Points, in no order, along strands that fork and pass close to each other.
Points whose rows are less than 9.3 apart are linked; no others are.
<221>: [-2.37 -0.17 -1.76 -3.79  2.23 -1.27 -2.76 -0.77  0.67  2.46 -1.35 -2.56
  0.36 -1.08  1.02 -0.92 -4.99  2.37 -3.67  2.33  1.26  3.09 -0.81 -1.43
  2.79  1.21  0.72  0.02 -2.54]
<458>: [ 1.46 -0.05  8.28  1.61 -2.48 -0.49  1.04  5.10 -1.71 -2.99 -1.90  1.43
  0.70 -2.47  0.99 -0.58  3.46 -1.20  4.16 -0.01  0.11 -2.52  0.31  3.10
 -1.26 -0.92 -1.20  0.02  3.54]
<1047>: [-1.31  2.07  2.26  0.80 -1.12 -1.16 -0.09  3.53  1.13 -3.88 -3.12  4.23
  0.75 -0.66 -3.06  2.35  2.19 -1.25  1.12 -0.22 -0.38  0.55  0.71  0.98
  1.41 -3.23 -2.59 -4.96 -1.75]
<920>: [ 0.75  0.81  5.14  0.91 -0.89 -0.27  0.18  0.05 -0.73 -0.53  0.76 -1.58
 -0.98  0.41 -0.05 -2.39  2.78 -1.11  1.50 -1.33  0.82 -0.13 -3.37  2.18
  4.77  0.49 -3.27  0.05  2.04]
<216>: [-0.54 -3.82 -0.16 -1.78  0.90 -2.47  1.15 -0.66 -0.93  1.93  3.11 -2.86
  1.03 -1.29  3.49 -0.38 -0.55  1.71 -2.68  0.62 -3.13  2.87 -1.43 -1.37
 -0.92  2.23  1.44  0.97  0.72]
<707>: [ 0.44  0.21 -3.42 -0.25  4.42 -2.10  0.37  0.41 -0.88  1.88  0.57 -0.33
 -0.81 -0.79  1.50  1.24 -2.72  0.03 -2.79  5.11 -1.37 -1.92 -0.53 -0.99
  5.05  3.21 -2.10 -0.89 -1.55]
<486>: [-0.87  1.05  3.28  2.04  1.02 -0.42  1.18  5.43  2.15 -3.86 -1.19  3.58
  0.44  0.05 -3.16 -0.10  4.34 -2.78 -0.45  0.69 -2.90  1.01  0.74  2.21
 -0.05 -1.36 -4.72 -5.04  0.85]
<749>: [ 0.62  6.56 -0.45  1.82 -2.28  0.98 -0.41  3.32  4.36 -2.36 -1.63  2.27
  0.14  2.97 -4.44 -0.98  2.66 -2.10 -0.64 -4.31 -0.49  2.99  0.12 -1.10
  1.37 -1.89  1.26 -5.07  1.35]
<496>: [ 0.50 -1.75  2.96 -2.38  0.55 -1.71 -0.75 -1.89 -3.17  0.48 -1.63  2.11
 -2.40 -1.37 -1.14  1.96 -1.22  0.28  1.40  0.77  0.69 -3.08  0.89  1.14
  1.13 -1.08 -0.85 -0.17 -2.89]
<49>: [-2.45  5.79  1.14 -1.79  0.52 -1.15  0.19  4.32  5.78 -0.26 -1.86 -0.76
  0.28  0.21  0.24  2.96  1.84 -1.74 -3.08  1.83 -1.61  5.20 -0.19  0.59
  3.24 -0.08 -4.60 -5.22  1.35]
<1069>: [-0.53 -0.94 -3.49  0.09  3.30  0.44  0.84 -2.85 -2.89  1.88  2.28 -1.02
 -0.16 -0.86  1.42 -2.52 -4.08  1.48 -2.50  1.50 -0.61 -1.48 -3.09 -0.15
  3.19  3.49  1.54  5.06 -4.01]
<32>: [ 0.61  5.86  0.42  4.25 -2.13  3.07  0.91  2.12  3.45 -1.45 -2.82  1.95
  0.30  3.23 -3.18 -2.58  2.46 -2.85  1.43 -5.41 -0.50  2.51  1.91 -0.13
 -0.92 -0.12 -1.02 -3.93  1.90]
<1058>: [ 0.35  0.24 -0.65  1.01  0.40  0.65  3.02 -4.02 -1.68  1.65  2.06 -1.98
 -0.32  1.70  1.95 -2.91  0.14  0.07  1.06 -1.79 -0.75 -0.44 -0.78 -0.43
  2.21  4.62 -0.19  3.67  2.06]
<419>: [ 0.61  3.35  1.46  1.78 -1.53 -0.86 -0.20  3.47  3.96 -0.01 -0.42 -0.35
  1.65  0.43 -3.44  0.19  4.43 -1.69 -0.58 -3.95 -2.56  3.30  0.03 -0.30
 -0.22 -2.33  0.32 -5.79 -0.77]
<722>: [ 1.13  1.45  1.81  2.73 -2.30 -0.22  3.51 -2.41 -0.74  0.49 -1.99  0.84
  0.72  1.77  1.34 -0.79  2.25 -3.15  3.78 -2.40 -1.45  0.72  2.56 -0.84
 -0.84  3.10 -0.45  0.01  4.09]
<423>: [ 1.76 -0.30  4.52 -1.58 -3.24  0.33 -1.55  1.63 -2.18 -1.18 -2.45  1.20
 -1.84 -3.18  1.31 -0.20 -0.40  0.58  4.44  2.33  2.95 -3.79  2.39  1.27
 -3.43 -2.05  0.92  2.54  1.53]
<403>: [-1.06 -0.77 -1.21 -2.20  0.35 -2.48 -1.23  0.83  0.52 -0.25 -2.61  2.45
  0.59 -1.82 -1.91  3.74 -0.51  0.33 -2.30  2.00  1.32  1.90  1.67 -0.66
  1.00 -2.99  0.11 -4.38 -3.35]
<945>: [ 0.89 -2.94  2.39  0.30  0.22  0.47 -1.95 -0.87 -3.35 -0.60  2.17  0.28
 -1.88 -0.61  1.33  0.04  0.10  2.05  2.95  0.15  2.66 -7.06 -0.96  2.97
 -1.42 -1.02  1.43  2.79  0.66]
<798>: [-1.38 -0.33 -6.61  1.48  2.39  1.32 -0.38 -2.46  1.27 -1.17  3.67 -0.75
  1.55  0.35  1.14  0.32 -1.97  2.03 -3.35 -2.17 -2.95  2.56 -3.13 -2.21
 -0.04  0.20  3.74  2.70 -2.83]
<133>: [ 0.30  0.72 -2.85  2.87 -3.09 -0.41  1.62  0.21  2.61  1.51  2.57  0.04
  2.32  1.80 -0.97 -0.43  3.53  0.24 -0.64 -4.36 -3.44  1.97  0.97 -1.92
 -3.95  0.09  2.29 -3.53  0.11]
<575>: [ 0.41  0.25  5.95  0.08 -2.19 -0.19 -1.58  4.13 -2.11 -2.35 -2.81  1.74
  0.28 -2.33 -0.36 -0.85  0.66 -0.41  4.34  0.41  1.07 -3.41  1.12  2.35
 -3.11 -3.34 -1.00 -0.88  1.54]
<158>: [-1.10 -3.03 -2.61  3.25  0.25 -1.28  0.94  0.27  0.95  1.59  2.56 -2.07
  2.08  1.26  0.58 -0.37  1.96  0.83 -1.22 -1.76 -3.05 -0.26  0.36 -1.56
 -3.65  0.08  0.24 -1.18  1.37]
<959>: [-0.95 -3.14 -1.69 -0.64  1.59 -0.46  0.49 -2.53 -1.52  3.34  1.60 -0.84
 -0.40 -0.12  0.30  0.81 -2.52  2.43 -1.95  0.57 -2.53 -0.96  1.45 -1.29
 -7.54 -0.69  2.54  1.66 -1.69]
<418>: [ 0.97 -1.28  0.02  1.22 -1.03 -1.55  2.00  0.19 -0.82  0.84 -0.72  1.71
  0.85 -0.50 -0.43  1.35  0.66 -0.67 -1.04  1.56 -1.30 -0.70  2.42 -0.74
 -0.42  0.50 -2.75 -3.08  1.57]
<1064>: [ 0.27 -1.37 -1.74 -3.40  3.06 -1.64 -1.56 -0.89 -2.32  4.52 -1.79  1.38
 -3.20  0.25 -1.82  0.23 -6.35 -0.33 -1.78  3.57  0.02 -2.14  1.70 -0.33
 -3.06 -1.52  3.36  2.33 -3.82]
<859>: [-0.33  3.38 -2.20 -0.53  0.21 -0.69  0.08 -1.00  2.96 -0.01 -0.96 -0.70
  0.38  1.50 -1.42  1.30  1.43 -1.06 -2.48 -2.47 -0.14  4.08 -1.81 -0.86
  5.81  1.32 -0.75 -1.95 -0.44]
<728>: [ 2.03 -2.57  4.05 -3.09 -0.73  0.90 -2.21 -1.55 -2.37  0.27  3.21 -4.25
 -1.17 -1.87  1.86 -3.65  0.35  2.79  0.60  1.41  3.26 -1.28 -2.89  1.96
  1.20  0.68  2.92  3.48  0.36]
<779>: [ 1.13 -0.95 -0.19 -0.21 -0.25 -2.32  3.46  2.25  1.48  0.17 -0.23 -0.06
  0.03 -0.11  0.80  1.71  1.84 -1.73 -2.06  3.31 -1.95  1.32  1.37 -0.25
  0.78  1.53 -3.24 -1.58  4.47]
<866>: [ 0.92  0.70 -2.21  1.41 -4.32  0.78  1.63 -0.10  3.43  0.57  2.19  1.65
  1.67  1.14 -2.71  0.37  3.44  0.20 -0.24 -4.53 -1.16  3.14  0.96 -0.95
 -2.35 -2.35  5.12 -3.68 -2.08]
<376>: [ 0.06  2.41  2.71  3.94 -1.10 -0.05  1.86 -0.08 -0.02 -1.41 -2.78  2.15
  0.05  1.79 -0.91 -1.84  3.45 -4.35  3.19 -3.26 -1.83  0.86  2.58  0.39
 -1.08  0.29 -2.22 -3.05  2.88]
<271>: [-1.06  0.23 -4.09  2.79  1.64  1.56  1.87 -3.32 -0.46  0.17  3.16 -2.40
  0.49  2.27  1.40 -1.55 -0.06 -0.75  1.46 -3.60 -0.72 -0.73 -1.95 -0.30
  0.23  2.76  1.20  5.99  0.72]
<175>: [ 0.44  3.05 -4.77  0.13 -1.99  2.74 -0.80 -1.18  4.66 -2.62 -0.67 -0.03
  0.91  2.54 -1.93  0.73 -1.05  0.33 -2.71 -3.42  1.36  4.36 -0.88 -1.74
 -1.28 -2.25  4.10 -0.35 -2.57]
<1055>: [-1.69 -2.40 -1.99 -1.73  2.30 -0.17 -0.32 -1.02 -0.05  2.62  1.60 -1.96
  0.53 -0.21  2.39 -1.05 -3.68  2.19 -1.42  0.14 -2.83  3.16 -0.61 -1.99
 -5.17  1.10  2.51  1.71 -2.12]
<316>: [ 1.92  0.92  1.70 -0.44 -2.45 -1.02  3.77  0.34 -0.99 -3.26 -1.49 -0.26
 -1.64 -0.30  0.46 -1.32  2.62 -3.69  2.39  1.67  2.45  1.02 -0.48  1.17
  2.93  0.42  0.05  3.09  3.41]
<578>: [-0.43 -2.03 -1.76  1.36  1.67  0.76  2.58 -3.05 -2.69  2.43  1.48  2.45
  0.24 -0.51 -0.29  2.02 -2.30  0.66  0.38 -0.39 -2.41 -3.31  3.10 -1.61
 -5.23  1.37  0.94  1.06 -2.04]
<548>: [ 0.70 -2.15 -0.97 -3.13  3.48 -0.70 -1.15 -0.54 -3.42  4.62  1.05 -1.22
 -4.63 -0.20  0.31 -0.83 -4.29  2.09 -2.59  5.22 -0.17 -2.80  0.37 -0.71
 -1.58  2.09  4.35  4.21 -2.03]
<459>: [ 0.86 -2.84 -1.22 -1.86  2.83 -0.93 -1.10  1.18 -3.08  1.67  2.01 -0.57
 -2.76 -0.81 -1.05 -0.35 -1.06  1.73 -2.78  5.55  0.90 -4.78 -0.50 -0.33
 -0.74 -0.45  2.35  2.81 -0.26]
<56>: [-0.30 -2.12  1.12  1.57 -1.24  1.09 -0.32 -0.14 -2.30 -0.31  1.30 -0.76
  1.50  0.55  0.62  0.55  0.90  0.00  3.87 -2.17  2.05 -2.68 -0.18  1.47
 -3.86 -1.24  0.31  1.47  0.91]
<330>: [-0.29  0.79  4.12  0.84 -0.63 -0.83 -0.32  0.33  0.23  1.61  1.78 -3.99
  0.69  0.59  1.73 -3.16  2.49  0.83  1.68 -4.10 -1.96  2.15 -3.67  1.41
  3.14  2.10 -1.18 -0.11  3.25]
<117>: [-0.45  0.13  3.51 -0.76 -0.53  0.04 -0.83  0.26  1.49  3.12 -0.88 -3.49
  1.28 -0.32  0.45 -1.33  1.50  1.11  0.15 -2.69 -1.77  3.47 -1.45 -1.36
  1.52  0.95 -2.68 -1.62  0.56]
<380>: [-1.00  1.35 -1.48  2.90 -2.24  0.65  0.75  1.70  0.47 -5.38 -1.99  3.46
  1.03  0.62 -3.02  1.67  1.32 -2.68  2.72 -1.70  0.26 -0.06  1.61 -0.04
 -1.26 -3.49  0.15 -2.26 -0.63]
<553>: [ 0.49  0.01  3.31 -4.83  0.30 -0.92 -1.17  3.50  1.22  0.79  2.24 -1.40
 -3.12 -1.69  1.87  0.27  0.64  1.49 -2.90  6.89  1.06 -2.09 -2.13  0.47
  4.08  0.34 -3.94  0.95  2.10]
<837>: [ 2.45  2.94 -0.99  1.50 -4.00  0.25  0.33  1.52  5.33  0.37  1.75  2.28
  1.95  0.21 -2.83  0.80  4.27  0.88 -1.91 -3.08 -2.75  1.80  1.31 -0.87
  0.25 -2.08  2.72 -8.37 -2.66]
<491>: [ 1.74  0.18 -0.23  2.04 -0.13  1.03  3.35 -1.99 -3.15 -1.67 -1.46  2.88
 -0.50  0.15  1.38  0.14 -0.65 -2.23  2.68  1.71  0.75 -5.01  3.36  0.26
 -1.08  1.97 -0.77  3.18  1.96]
<163>: [-1.73  3.67 -5.02  3.15  0.72  4.87 -0.75 -3.91  3.66  1.48  2.76 -0.26
  1.30  2.20  1.94 -1.34 -1.77  0.89  0.60 -6.55 -1.92  1.63 -0.59 -1.83
 -3.11  1.40  0.18  2.21  0.02]
<711>: [-0.55 -3.69 -0.50  0.41 -0.09 -2.21  1.11  0.29 -0.68  0.89  2.96 -3.64
  1.59  0.44  1.51 -0.50  1.63  0.33 -0.18 -0.23 -0.70  2.20 -1.65 -0.56
 -2.17 -0.15  3.11  1.01  2.05]
<193>: [ 2.44  1.27  3.47  0.97 -2.39  1.82  2.32  0.92 -0.80 -5.04 -0.94  0.35
 -2.06 -0.53  0.81 -2.76  3.49 -2.22  4.26  0.76  3.08 -2.60 -0.29  3.10
  2.56  1.48 -1.76  2.27  4.55]
<899>: [ 0.20  1.04 -0.06  0.26  1.54  0.29  1.26 -2.94 -0.50  3.05 -1.16 -0.55
 -0.37  1.30  1.16 -2.09 -2.01  0.44 -0.17 -0.97 -1.54  0.80 -0.95 -0.56
  4.42  4.04 -3.52  0.61  0.32]
<299>: [ 2.49  3.69 -6.17 -0.32  0.52 -0.01 -0.04 -0.29  4.41 -1.99 -0.61  1.76
  0.40  0.46 -0.54  4.85 -0.71  1.22 -5.71 -1.08 -0.03  2.66  1.57 -0.96
  3.92  0.12  3.88 -5.03 -3.76]
<318>: [ 0.68  1.64 -1.43 -0.33  2.16 -1.00  2.12 -2.48  0.35  2.55 -0.06 -0.14
 -0.88 -0.15  2.12 -2.00 -2.12  0.08 -2.37  2.92 -1.14 -0.17 -0.20 -0.70
  7.44  5.91 -4.04  1.34  0.53]
<124>: [-1.44  2.80  2.82 -0.60  1.98  0.12  1.63  5.19  3.44 -1.70 -0.14  1.27
 -0.62  0.19 -0.86  2.40  3.38 -3.17 -1.56  3.00 -1.66  2.16 -0.67  1.99
  2.48 -0.37 -6.80 -3.63  1.09]
<592>: [ 1.75 -0.52  1.76 -0.85  1.12  1.28 -0.69 -1.77 -2.64  1.90  0.71 -0.24
 -2.64 -0.27  0.98 -2.62 -2.50  1.31  0.51  2.49  0.98 -5.10  0.47  0.78
  2.34  2.95 -2.71  2.31  0.52]
<861>: [-0.61 -0.77  2.49 -4.19  1.95 -2.02 -0.95 -0.85  0.45  3.11  0.51 -2.18
 -2.05 -2.07  2.35 -0.54 -2.19  1.61 -2.20  2.77  0.18  2.06 -1.79  0.10
  4.56  2.09 -1.05  1.00 -1.84]
<127>: [-0.58 -0.02 -0.67 -0.36  0.86  2.22 -1.53 -1.94 -2.31  0.94 -0.19 -1.12
 -0.69  0.68  0.75 -1.99 -2.97  1.00  1.55  1.15  2.58 -2.69 -0.16 -0.51
 -0.08  0.65 -2.63  3.25  0.48]
<170>: [-1.27  0.43  2.43  3.36 -0.66  1.11 -0.07  1.26 -0.02  1.62  2.13 -5.43
  2.03  2.01  2.79 -3.22  2.17  1.00  3.34 -4.25 -1.06 -0.73 -2.12  2.11
 -2.20  1.72  0.56  1.19  4.00]
<262>: [-0.70 -1.52 -1.29  0.53 -0.57  0.35 -0.74 -3.78 -1.97 -1.60 -0.78  4.01
  1.00 -0.83 -0.74  3.73 -0.46 -0.10  3.02 -2.14  0.58 -2.04  1.78 -0.06
 -2.31 -1.71  2.32  1.28 -4.74]
<963>: [-1.22  1.94 -2.64 -0.33 -1.55  1.91 -0.23 -2.47  2.21 -2.60 -2.54  0.97
  2.00  0.41 -1.79  1.16 -1.83 -1.67  1.21 -4.21  3.41  3.90  0.91 -0.37
 -3.26 -2.42  3.34  1.19 -2.22]
<552>: [-0.43 -0.50 -2.93  3.69 -0.55  1.59  2.91 -2.40 -1.24  0.19 -0.73  3.35
  1.78  1.44 -0.14  0.58 -1.41 -1.56  2.38  0.10 -1.02 -3.72  3.36 -0.43
 -3.92  1.27 -1.47  0.63  0.71]
<356>: [ 2.43 -0.70  2.62 -2.53 -2.54  2.91 -1.85  0.37 -1.26  1.33 -0.67 -2.10
 -2.04 -2.16  2.04 -1.81 -0.84  1.80  1.02  3.20  2.99 -3.09  2.01  0.72
 -3.54  0.61  1.28  4.53  3.86]
<443>: [ 1.63  1.12 -5.27  1.24  0.77 -1.00  0.44  1.53  3.17 -1.87  1.20  1.90
  0.38  0.78 -0.97  4.90  2.84 -0.15 -4.09 -0.02 -1.34  0.98  1.28 -2.08
  3.69 -0.94  1.22 -6.09 -2.72]
<770>: [ 0.83  0.50  1.01  1.85 -0.96 -0.52  3.44  0.00 -1.17 -4.52 -3.65  5.03
 -1.52  0.49 -0.30  0.37 -0.43 -3.59  2.97  2.21  0.32 -2.27  3.36  1.32
  0.68  0.43 -2.99  0.40  1.97]
<528>: [-0.66  0.18 -5.46  0.75  3.72  0.47  1.30 -2.28 -2.36  1.21  0.27  0.16
 -0.04 -0.01 -0.20  0.82 -3.68  1.39 -2.29  1.02  0.19 -1.58 -1.24 -1.11
  4.16  2.14  0.01  1.91 -4.45]
<74>: [ 1.07 -0.90  1.83 -3.12 -1.19  3.21 -2.30 -0.44 -2.15  0.16  1.80 -2.26
 -0.55 -1.64  2.74 -0.77 -1.21  0.49  1.79  2.01  4.03 -3.19  0.94  2.78
 -6.18 -0.64  4.12  5.96  2.19]
<1010>: [-0.62 -2.51  1.15 -0.80  0.02 -1.26 -1.86 -0.98 -3.22  1.45 -0.53  4.05
 -1.56 -0.73 -2.00  2.37 -2.49  0.50  2.27  0.41  0.39 -4.93  1.57 -0.41
 -3.45 -2.98  2.22  0.92 -2.18]
<999>: [-1.60 -1.07 -4.63  2.03  2.12  1.41  1.41 -3.73 -0.72 -0.33  4.06 -1.63
  1.38  1.10  0.85  0.19 -1.04  0.43  0.48 -3.28 -0.71  0.40 -2.06 -0.76
 -2.58 -0.20  2.36  4.15 -1.85]
<518>: [ 0.84 -1.22 -0.30  0.16  0.67 -2.00  2.42  1.67 -0.39 -1.07  2.24 -1.76
 -0.79  1.36  1.72 -0.72  2.29 -1.30 -2.33  3.16 -1.36 -0.53 -0.93  0.46
  4.09  2.22 -3.02  0.39  4.66]
<853>: [ 1.97 -0.83  3.65 -3.39  1.20 -0.95 -2.05  0.06 -2.88  3.51 -1.20  0.31
 -4.04 -1.87 -0.69  0.17 -0.44  1.93  0.18  2.92  0.67 -5.29  2.30  0.39
  0.69  1.27 -1.30  0.53  0.79]
<305>: [-0.75 -1.20  0.21 -3.51  0.82 -1.32 -2.26 -1.65 -1.40  3.02 -2.82  1.92
 -2.62  0.08 -1.89  1.12 -4.70  0.29  0.85  1.64  1.46 -1.10  2.68  0.13
 -5.14 -2.30  2.33  0.49 -3.27]
<943>: [-0.25 -3.43  1.15 -3.05  0.43  1.46 -2.38 -1.51 -1.53  0.04  3.88 -4.04
 -0.38 -1.28  3.31 -2.44 -1.03  2.35  1.44  1.33  1.98 -0.40 -2.66  1.72
 -3.91  0.26  3.61  6.01 -0.03]
<677>: [-0.32 -2.14 -2.60 -1.57 -0.04 -1.75  0.31 -1.39 -0.86 -1.08 -2.00  1.01
  1.51 -0.64 -1.57  2.74  0.04 -1.01 -0.98  0.36  2.29  3.43  1.04 -0.02
 -1.19 -2.33  3.16 -2.04 -4.03]
<961>: [-0.31  0.44 -4.63  1.34  1.46  0.00  0.04 -0.57  1.46 -0.37  1.23 -0.72
 -0.01  1.95  0.18  0.82  0.82  0.87 -2.97 -3.16 -1.88  2.61 -1.82 -3.01
  2.57  0.98  1.90 -0.65 -0.66]
<800>: [-1.89 -2.67 -1.49  1.37 -0.65  0.16 -0.84 -0.12 -2.19 -1.94  2.72  0.62
  1.79 -0.05 -0.46  2.45 -0.49 -0.59  3.81  0.78  2.36 -3.61  0.32  2.18
 -5.43 -3.76  2.46  3.23 -0.34]
<381>: [ 0.08 -0.51 -0.77 -1.23 -0.25  1.11 -1.46 -3.03  0.01 -0.55 -2.03 -0.08
  1.54 -0.04 -0.88  0.58 -2.85 -0.87  0.73 -1.02  2.14  5.08  0.58  0.22
 -2.68 -2.76  3.16  0.85 -4.13]
<778>: [ 2.65 -2.46  4.98  0.23 -0.58 -0.65 -0.40  0.95 -2.69 -1.68  1.25 -0.13
 -2.49 -1.18  1.63 -0.51  3.91  2.58  0.52  2.25  1.87 -6.43 -0.27  2.38
  1.40  0.24  0.85  1.54  3.44]
<83>: [ 2.57 -3.04  0.90 -3.51 -0.96 -2.40  1.76 -0.78 -3.21 -0.83 -1.06  0.17
 -0.53 -2.30  1.12  2.21  0.85 -1.80 -1.43  4.34  2.04 -0.71  0.97  0.01
  2.27  0.39  3.34  2.72  0.50]
<31>: [-0.65  1.00 -1.26 -2.49  3.26 -2.53 -0.40  0.09  0.74 -0.40 -1.78  1.40
 -0.39 -0.92 -0.29  5.56 -0.10 -1.64 -2.52  2.99  0.66  0.74  0.88  0.47
  4.78 -0.33 -2.58 -4.66 -2.75]
<27>: [-2.15  3.23  0.41 -1.97  0.92 -1.99 -1.70  3.07  2.77 -0.24  0.02 -1.68
  0.81  0.57 -0.23  0.95  2.00 -0.14 -3.00 -0.09 -0.97  4.03 -3.34 -0.70
  5.76 -0.32 -2.50 -2.45 -0.15]
<84>: [-1.03  1.51 -2.11  1.27  0.33  3.73 -2.23 -2.66  2.35  2.45  0.13 -0.28
  0.01  1.28  1.72 -2.58 -2.80  2.58 -0.05 -5.16 -2.08  2.12 -1.02 -2.42
 -0.19  2.67 -0.89 -0.17 -1.63]
<266>: [-0.50 -0.93  3.61 -3.55 -1.42 -0.51 -2.00  0.06 -1.22  3.61 -2.90 -0.43
 -0.91 -1.12 -0.63 -0.28 -3.92  0.92  1.32  1.22  1.32  1.54  2.60 -0.54
 -4.52 -2.07  1.11 -0.68 -1.86]
<130>: [-2.84 -0.64 -3.36 -1.60  1.80  1.14 -4.91 -1.17  0.98  1.26  0.28 -1.06
 -0.21 -0.48  1.38 -2.14 -5.26  3.97 -2.67 -0.23  0.73  3.37 -3.17 -0.85
  1.02  0.28  0.89  1.63 -3.02]
<275>: [-0.39 -1.47  2.21  4.03 -1.41 -1.09  0.31  2.78  1.24  1.05  2.22 -2.03
  2.00  1.49  0.32 -1.35  3.00  0.38  0.01 -0.79 -2.91 -0.61 -0.77 -0.23
 -2.47  0.56 -1.88 -3.51  5.06]
<543>: [-0.92  1.68 -3.23 -0.18 -1.18  2.23 -2.50  1.81  4.55 -0.18 -2.07 -0.94
  2.42  0.29 -2.46 -0.51 -2.21  1.82 -2.34 -0.70  1.33  4.88 -0.39 -1.53
 -1.35 -1.84  0.72 -2.18 -2.02]
<291>: [-0.33  1.37 -0.23 -0.77  2.69 -0.64  0.75  0.54 -1.13 -2.22 -3.68  3.23
 -1.64  0.02 -1.83  2.91 -0.57 -1.41 -1.06  2.80  0.17 -2.20  1.51  0.46
  4.73  0.82 -5.57 -3.19 -0.87]
<949>: [-0.90  1.71  1.04  0.98  0.45 -1.85  1.33  2.16  0.43 -2.97  1.48 -0.93
 -1.31  2.26 -1.05 -1.32  3.98 -2.65 -1.08  0.91  0.44  0.72 -2.74  1.90
  5.89  1.01 -3.10 -0.36  3.72]
<651>: [-1.34 -0.68 -1.61  0.22 -0.45  3.04 -0.99  0.21  0.25  1.46 -0.18 -2.53
  2.10  0.32  0.42 -3.35 -3.18  0.53  1.05 -0.43  1.44  1.21 -0.78 -0.84
 -2.77 -0.88 -1.63  1.86  1.14]
<296>: [ 0.34  0.04 -1.08  0.90  0.26  0.33 -0.14 -2.04 -0.05  1.15 -2.60  1.13
  0.40  0.99 -1.01  1.05 -1.89  0.64 -0.90 -1.08 -0.93  0.20  1.45 -1.61
  0.66  1.68 -2.72 -1.67 -1.38]
<980>: [ 1.95 -3.68  3.50 -1.41 -0.45 -2.75  1.21  0.01 -2.46 -0.77  1.48 -0.12
 -0.90 -2.24  1.11  2.98  3.27 -0.43 -0.51  2.97  0.50 -2.71 -0.07  1.29
  1.59 -0.12  1.29  1.30  2.28]
<25>: [ 1.12 -1.65 -0.20 -1.10 -2.61 -0.99  3.16 -1.43 -2.57 -0.99 -1.46 -0.40
  0.71 -0.32  0.49 -0.29  0.54 -2.92  1.25  1.34  2.40  2.10  0.75 -0.86
  0.31  0.43  1.31  2.88  2.56]
<941>: [-0.44  0.32 -0.70  2.29 -0.52  1.60  0.06 -0.17 -0.96 -1.94 -0.22 -0.08
  1.49  1.20 -1.23  0.45  2.07 -1.57  2.32 -3.04  1.22 -0.58 -1.52  0.57
  0.09 -2.23  0.09  0.20 -1.03]
<1040>: [-0.10 -0.63 -4.10  0.16  1.33 -1.47 -0.97  0.30  1.67 -0.48  3.15  0.97
  1.38  0.43 -0.81  3.46  2.09  1.02 -3.85 -1.12 -2.44  1.77 -1.01 -2.31
  1.73 -1.68  1.93 -3.79 -3.62]
<734>: [-3.23  1.59 -4.18 -0.02  0.71  2.60 -2.68 -2.23  4.17  1.20 -0.89 -1.46
  0.15  0.27  1.82 -2.34 -4.52  3.26 -1.55 -4.20 -1.19  4.15 -3.28 -2.58
  2.76  1.70 -0.21  1.50 -1.13]
<597>: [-0.47 -1.15  2.67  2.34 -0.68 -0.23 -0.76  4.91  0.23 -0.36  1.00 -2.37
  3.11 -0.30 -2.00 -1.81  2.97  0.02  1.04 -0.38 -0.93  0.36 -0.40  1.12
 -2.66 -3.33 -0.81 -3.02  1.86]
<106>: [-1.81  0.65 -2.29  1.55 -0.90  1.92 -2.60 -2.64  0.33 -2.86 -1.08  4.07
  0.99 -0.25 -2.37  2.18 -0.82 -0.14  3.99 -3.86  1.90 -3.18  1.01 -0.20
 -3.70 -4.64  1.05  0.26 -4.35]
<921>: [ 0.41 -0.67  1.78 -0.98  0.37 -1.93  1.61  2.89 -1.19 -4.48 -3.40  5.85
 -2.29 -0.96 -1.49  1.87  0.27 -2.06  1.03  4.21  0.81 -2.08  2.32  0.87
  0.58 -0.55 -4.06 -1.88  0.84]
<396>: [-2.22 -0.03 -2.21  0.66 -0.92  2.01 -2.62  2.17  3.37  0.89 -0.42 -2.75
  3.26 -0.09 -0.47 -3.04 -3.05  1.62 -0.55 -0.78  0.71  4.56 -1.78 -1.83
 -3.96 -2.12 -0.36 -0.25 -0.71]
<891>: [ 0.26 -1.03  5.80 -1.72 -0.66 -1.36 -1.57  1.49  0.03  2.53 -1.28 -1.11
  0.37 -2.08 -1.05  0.69  0.09  0.42  0.01  0.92 -0.05  2.16  0.36  0.64
 -1.08 -1.76 -1.68 -2.05 -0.37]
<652>: [ 2.21  1.89  6.02  3.49 -1.79  0.91  1.53  3.65 -0.76 -3.74 -1.65 -0.07
  0.18 -0.05  1.69 -2.22  4.40 -1.61  4.85 -1.83  1.15 -3.24  0.50  3.89
  0.11  0.49 -0.51  1.09  5.30]
<824>: [ 0.60 -0.94  3.49 -4.03  0.05 -0.65 -2.38  0.49 -0.32  1.35  2.88 -2.90
 -1.54 -2.11  1.26 -2.68  0.05  1.91 -0.96  4.16  1.27 -0.43 -2.02  0.83
  4.88  1.02 -1.14  1.96  1.42]

Follow the links from the first point to the second, and from the first to the third. Name the last point that the two ways share.
<443> / <1069> / <418>: <899>
<945> / <299> / <418>: <961>
<459> / <271> / <921>: <305>
<528> / <1064> / <778>: <899>
<170> / <963> / <106>: <1010>
<271> / <124> / <299>: <961>
<518> / <459> / <853>: <305>

A fork is a point with three links, a tip a point with one. Leave the first point through the second and follow the links. Name the first fork or tip that comes.
<380> / <1047>: <961>
<175> / <543>: <1010>
<677> / <403>: <158>
<74> / <356>: <56>
<163> / <84>: <824>
<920> / <949>: <899>
